Each row is a point on a tangle of strands that fork and nearly touch. The rows are in no order.
Two points are linked if the straight distance between their rows is under 86.6. Some points are linked to none.
Nizo: [-13  16 -20 -41 -14  17  34 -39  40  82   4 -12 -13   5  23  -8 -26   3
  39   6  22   0]
Vekez: [ -7  22  29  -8  46   1 -22  48 -13  -3   4 -10 -23 -14   8 -13  18 -45
 -10 -13  23   9]
vozub: [-10  22  33  10  35  10 -17  -3  30 -22  10  35   6 -80  18 -21 -38   9
 -15  -8   4 -28]
napo: [ 25 -27 -18  13 -30 -19 -21  16 -46 -29  25 -37  11  -8 -44   7  41  27
 -12  24 -42 -28]
kupam: [-15  -5  -5 -10   8 -13  18   7  -2   4 -29 -55   6  17 -32 -15 -25  20
   8  44  18 -28]
mezef: [  5 -17 -21  28   4   0 -35 -21 -15   0  14  29  19 -19 -19  11  67 -10
 -15 -39 -24 -11]
pazod: [-24  28  26 -15   2  38  31  -6 -22  17 -11 -15   7   9  36  32 -25 -31
   6  33 -34  49]
baras: [ 49 -15 -11  23 -50 -55  21   1 -23   3   7   0 -28   2 -26 -30 -58  44
 -11   5  29   2]
zele: [-12   0  39 -31 -26  38  -7   1  55  -5  13  35 -22 -26  69   6 -44   7
 -17 -12   0   0]
rem: [ -9 -15  16 -11  16  -9  -9  -8  17   9  -4  17  14  63   7  13   5 -17
  16 -34  45  10]
pabuz: [ 24 -26  16  22 -18 -34  24 -16 -32  18  11  18 -13 -38 -14 -43 -63  46
  -6  -3  22  -2]
gupov: [-12  33 -17 -22  15 -12 -22  -5 -47 -18  -5 -21  -8 -52  27  11  38 -80
 -13 -24 -37  20]
pez: [ 23 -37 -35   6 -25 -39   9 -33  20  11  -5  26 -20  34 -15 -25 -38   7
  -6  -9  60  -6]
Vene: [-31  30  -6 -17  27  -1 -20 -17 -36 -22  11 -23  24 -52  26  35  21 -81
  -5   0 -26 -12]
suru: [  9  19 -33 -24  -1  -4  38  -5  21  30 -20 -57   8  40 -14 -45 -36  20
  22  31  18 -22]
Kozam: [  4 -21 -32 -27 -12 -22  17 -44  28  30 -15  12 -20   1   6 -30 -48  21
   0   4  53 -15]
Gage: [-14 -14 -17  29 -22  13   5 -17  33  26 -22 -20  20  55 -20  21  58 -12
  26   1 -14  10]
Ridek: [ -7  45  22  14  44  19 -31   4  11  -5  11  27   2 -86  19   3 -22 -38
 -17  -3 -15  -7]
vimo: [ 32  19  -5 -21  10   3  -4  52 -47  -9   6 -17 -22  17   1  25  59 -12
 -10 -14 -48  32]
motof: [ 24   0 -11 -16  15   0 -14  28 -65 -36  33 -41 -11 -29 -12   5  50 -15
 -10  -6 -37 -15]
Nodu: [ -5   5  25 -13  21   9  -4  13 -22  29  20  36  -7   2  18  11  -5 -16
   5 -38  26  30]
muz: [-13   1 -20   7  -9  11   6 -26 -43   7 -17   1   6   2  -2  46  34  -5
  -1 -25 -47  32]
Kir: [  4   8  -6 -47   5   9  47 -28  57  22 -32 -43   0  33  20 -34 -26   3
  18  21  32 -16]
Rusob: [ 17 -24 -10  29 -26 -17 -21  27  21 -23   1  25   4  58 -29  -5  44  25
   1  -1  -2   3]
fafo: [ 14 -28 -24  57 -60 -24   5  -4  -7  19  18  33  -8 -10 -34 -22  -8  37
   2 -13   8  15]
nad: [-20  -3  28  -7  39  -1  -2  -2   5 -27  -6   9  13 -41  -7 -21 -34  13
 -17  11  17 -37]
sakis: [-40   7 -15   0  16  -4  -1 -40 -32  -1  -4 -23  29 -41  -3  51  20 -37
   9   1 -25 -18]
bebo: [-27  22  10 -27   8  24  39 -15  45  26 -34 -51  12  -1  14 -22 -19   2
  23  41  11 -18]
buga: [ 18 -16   4 -10   1 -30  14  45 -15 -17  25   2 -24  64 -10  11 -20  43
   4   5   7  16]
dufi: [-23 -13 -24   8  -8  -1  12 -13 -43   4  -1 -61   8 -26 -33  17  17   4
   8  38 -19 -25]
Vulam: [-32  14 -11  11  16   2  18 -37 -11  29  -8  23   9 -80  -2  34 -27   5
  24  11   1  -2]
Papaz: [-28  -7  24 -39 -30  29  17 -22  42  26   3  33 -36 -37  50   7 -41  22
   7   9  12  -1]
savek: [-24  15  45 -20  42   7 -16  13   8 -10 -17 -22  34  29  15  11   4 -46
  -1   6  20 -16]
muf: [-23  40   2   4  43  10 -21  -2 -23 -19  15  -4   1 -90  11  17  -7 -61
 -20   8 -27 -16]
bibiz: [-24  27  38   1  -2  57 -15  -4  53 -14 -21 -23  22 -28  37  23 -37   3
 -12  34 -30  -6]
nelek: [  0   0 -41  13 -31   4  24  -1  37  37   0 -28   0  70 -22 -22   4  -1
  35   1  16   6]
Pabel: [ 23 -18  16 -30   3  14  25  16  18 -61  -4  13 -26  -3  25 -33 -56  37
 -33  16  16 -13]
Nilad: [-24  12  39 -22   0  36  40  -9  18  27 -18 -32   5  15  24  16 -22  -3
  22  45   0  19]
Perof: [-17  11   9  -7   9   1   2 -23 -27   9 -20 -25  43  17  28  48  36 -66
  10  -4 -35  24]
Duk: [-35   0 -38  18   8 -13   8 -44 -24  29 -16 -11  16 -61 -22  39  10  -6
  21   6 -10 -14]
Pugu: [-23  22  31 -13  33  10 -10  -8  -7   6 -13 -18  47   6  39  33   9 -79
   8  21 -15  10]
Zagiz: [  6  45  24  -2  27  38 -57  12  50  -6  -3  22  14 -64  41   3 -28 -25
 -16  -1 -13   5]
Kized: [-15   0  51 -30  25   5   1  -2  15   6 -15  -4  20  58  27  14  -6 -26
  12  -3  35   8]
zome: [  4 -14   7  -5   2  17   7  -3  46 -65 -21   3  -1 -33  24 -31 -50  33
 -39   8  19 -32]
dore: [ -2  14 -39 -20 -26  19  35 -22  31  73  21 -25 -10  47  -2 -23 -22   1
  35   0  19   0]
Fozo: [  4 -15 -32   3 -24   5   0  -9 -47 -21   7 -45   0   1 -31  32  48  10
  -6  18 -55  -9]
Pepi: [-16  44  32  -4  23  53 -25  17   8 -16  -2 -19  13 -22  29  18 -27 -34
 -26  34 -36   4]
nebom: [ -4 -13 -50  60 -62   3 -10 -16   8  15 -14  37  10 -23 -35 -20  43  14
  -1  15 -15   3]
sugon: [ 21 -10 -31  32 -68 -33  -8  32  31 -28 -15  49  -4  45 -18 -29  30  29
   2  27   9   1]
rusar: [  7  11 -60  33 -80 -13   4  22  30   7 -12  26   3  30 -14 -54  23  12
  18  19  15   0]
kalur: [ -3  23  32 -16  -8  44 -39  -3  63   1  -1  37  22 -35  70  22 -41 -18
  -1   3 -13  15]
ref: [ 33   7 -20  17  -9  16  -8  12 -33  -5  11  39 -23   8 -17  15  52  20
 -21 -30 -62  36]
mot: [ 63 -13   4  44 -10 -50 -17  41 -15 -24  30  31 -10  23 -23 -41  19  31
 -10 -33 -16   1]
nevi: [  6  -2  -9  31  18  -9 -27 -12 -17  24  19  51   7 -29  -7  11  46 -15
  -7 -68  -1  15]
Gezo: [ 14 -34  -2 -14  21 -29   0 -22  18 -11  -6  31  -8  51  -3  -5 -20   2
  -7 -30  62  -6]
vura: [  3 -16  22  25  31 -27  -1 -13 -22  11  26  34   7 -40 -10 -24 -21  14
   2 -42  24  -6]
nin: [ -3 -13  31 -30   9   5  21  18  -3 -20   4   7 -21  15   5 -12 -43  36
  -7  14  25   1]
lim: [  0  28  37 -21  45  21 -28  22  44 -38 -15  12  -4  -2  33 -28 -26 -22
 -30  -8  27 -14]
Fofuf: [-15 -18  -2  29   9 -13  11 -29 -26  32  16  33   6 -61 -10   8 -23  20
  15 -17  11   5]
zafu: [ 11 -16   3  -1   8 -24 -16  32 -57 -38  32 -40  10 -17 -31  -6  21   6
 -11   7 -21 -39]
pavag: [  2 -18 -15   9 -13 -25   7  22 -21  -3  -2 -38   2  29 -42   0  -4  32
   9  25   4  -7]
Lovop: [ 23   8  31 -11  52   1   2  18  16 -49   0  23 -23 -19  17 -54 -37  -4
 -35 -19  33 -18]
bado: [ 30   5 -15   7 -10  28 -32 -14  -3 -28  11  49  -4  21 -33  -3  79  -8
 -27  26 -53 -11]
roge: [  0 -29 -40  38 -43 -26  -5 -22  21  22   6  25   0   8 -32 -25 -11  14
   9 -13  43   6]
gupip: [ 41  -4 -40  -9 -38 -40  21   3  -2   6  -8 -21 -26  35 -21 -29 -54  35
  -6  24  39   1]
zogaz: [-12 -16   3 -26   1 -12  16 -36  33   2 -17  23  -7 -40  16 -25 -45  34
  -1   7  43 -22]
Konu: [-17  -1  20  -2  37  -5 -11  28 -34 -30  18 -19   7 -35 -16 -22  -4 -20
 -19   5   3 -42]
kon: [-24 -14  -3  -6   1   6  15 -19  -2  35  -4  -8  -2   2  -9   7 -20  20
  22   7  25   5]
nuto: [-36  26  34  -7  15  24  -3 -18  37   3 -23  -1  27 -36  24  26 -24 -11
  13  37  -5 -12]
fisu: [  1  -4   0   5  -6  19   0  -3 -31  33  20  36 -10  11  13  34  15  -2
   6 -48   1  52]
Gad: [ 17  -7  11  17  28 -17 -17  16 -12  26  25  41 -15 -12   6 -20  26 -21
   6 -71  29  26]
peme: [  2 -12   0 -12  -2 -14  28 -15  41  13 -16 -31  -2  78 -15  -2 -10  -3
  26   9  39   3]
lam: [ 27  -7 -41  21 -43 -46   5  28  11  -9  -9 -23 -10  57 -35 -12 -14  35
   5  30  19   3]
koli: [ -1 -26 -11  26 -17  10 -42 -16  21 -21  -7   9  26  37 -31  10  80  -6
  -4   8 -19 -31]
togad: [-11  -6  15   9  -4  11   8 -18  -3  28 -14 -24  30  54   7  43  41 -28
  20  -6 -12  27]
lunon: [-18  -8  -8 -22   5   1  12 -27  58 -31 -45  -3  10 -37  25 -27 -38  27
  -6  25  37 -36]
pokor: [-23  21  34 -10  35  34 -12  32 -22 -26   9 -30   7 -15   5   9  -8 -32
 -19  30 -16 -20]
Gug: [ -4   0  32 -25  17   7  19  39 -20  -6  10  -9 -13  40  -1  15 -12  18
  11   3   7  16]
Fede: [ -5  21 -21 -16  -5   2 -23 -25 -50 -11 -11  -5   4 -16   8  24  53 -35
 -17 -42 -58  24]
Dafid: [-21   9  25 -17 -22  46  10  -4  76 -19 -26 -30   1  -7  50  -2 -37  17
  -1  24  -8  -6]
zupov: [ 36  19 -18 -24  10  -4 -13  24 -55 -26  11 -31 -41 -23   1   2  69 -29
 -18 -19 -52  18]
vedes: [-29  13   0   0  -6  20  33 -20 -31  23 -14 -15   2   1  10  48  -4 -18
  13   5 -25  40]
lod: [ 49 -22   5  46 -33 -62   1  25 -32 -22  19  12 -10  16 -32 -26 -24  43
 -12 -13  -1   0]
mig: [-15 -23 -16  28  -9   5 -18 -11  -3   7  -5   0  20  20 -25  21  50  -2
   4 -11  -5  -7]
dom: [ 15  -9  31   1  44 -15   9  -1  -9 -12  20  38 -16 -29  12 -50 -43   3
 -11 -38  33 -12]
Zufen: [ 11   3  11 -12   6   0   3  46 -31 -10  12 -29   2  52  -9  36  37  13
   8   3 -31  16]
fek: [-28   6  -8 -29 -18  23  29 -36  22  62  -1  20 -24 -41  31  11 -33  19
  30  18  14  11]
kasus: [ 28  -1  -6   8  -6  13   4  36 -39  11  26  31 -29  25  -4  23  25  19
   0 -38 -25  45]
Darev: [ 11 -20  -2  11  22 -26 -40  13   3 -18   5  12  16  33 -26  -9  46 -12
 -11 -49  17 -21]
lon: [ 17 -14 -31  25 -39   7  10  27 -21  -3  10   4 -13  30 -32  27  35  47
   5  21 -52  29]
kivak: [  6 -25  -7  10 -11 -20   1  18  22 -13  -6 -14   3  88 -22  12  20  15
  20  -3  15   6]
tosi: [ 55  -6  -3  24  19 -34 -21  54 -26  -7  32   5 -28  -2 -23 -37  60  13
  -5 -30 -25  -2]

A fork is a point with three links, a tip a point with one. Leave the first point through the second and follow the links. Name the first fork or tip that comes.
pavag / kupam: Vene
gupov / Fede: baras
peme / nelek: Ridek
Vene / sakis: lim
zele / Papaz: rusar
Gage / togad: pez

Follow the links from the first point to the second, and from the first to the third. Name the last point that the two ways share.
Papaz / rem / pazod: Ridek
fek / savek / vedes: Ridek
lim / zele / bebo: Vene
Lovop / Kozam / kupam: Vene
savek / Pepi / Papaz: Konu
peme / lunon / dufi: zafu

A fork is a point with three links. Follow the links from the first point to the second and name the forks in between, in order.
Gage / zupov: pez, Gug
lod / Lovop: baras, Vene
fafo / vura: pez, Gug, zafu, Konu, Ridek, Vene
Fede / dufi: Vene, Ridek, Konu, zafu
nevi / zafu: mig, pez, Gug
rem / mezef: mig
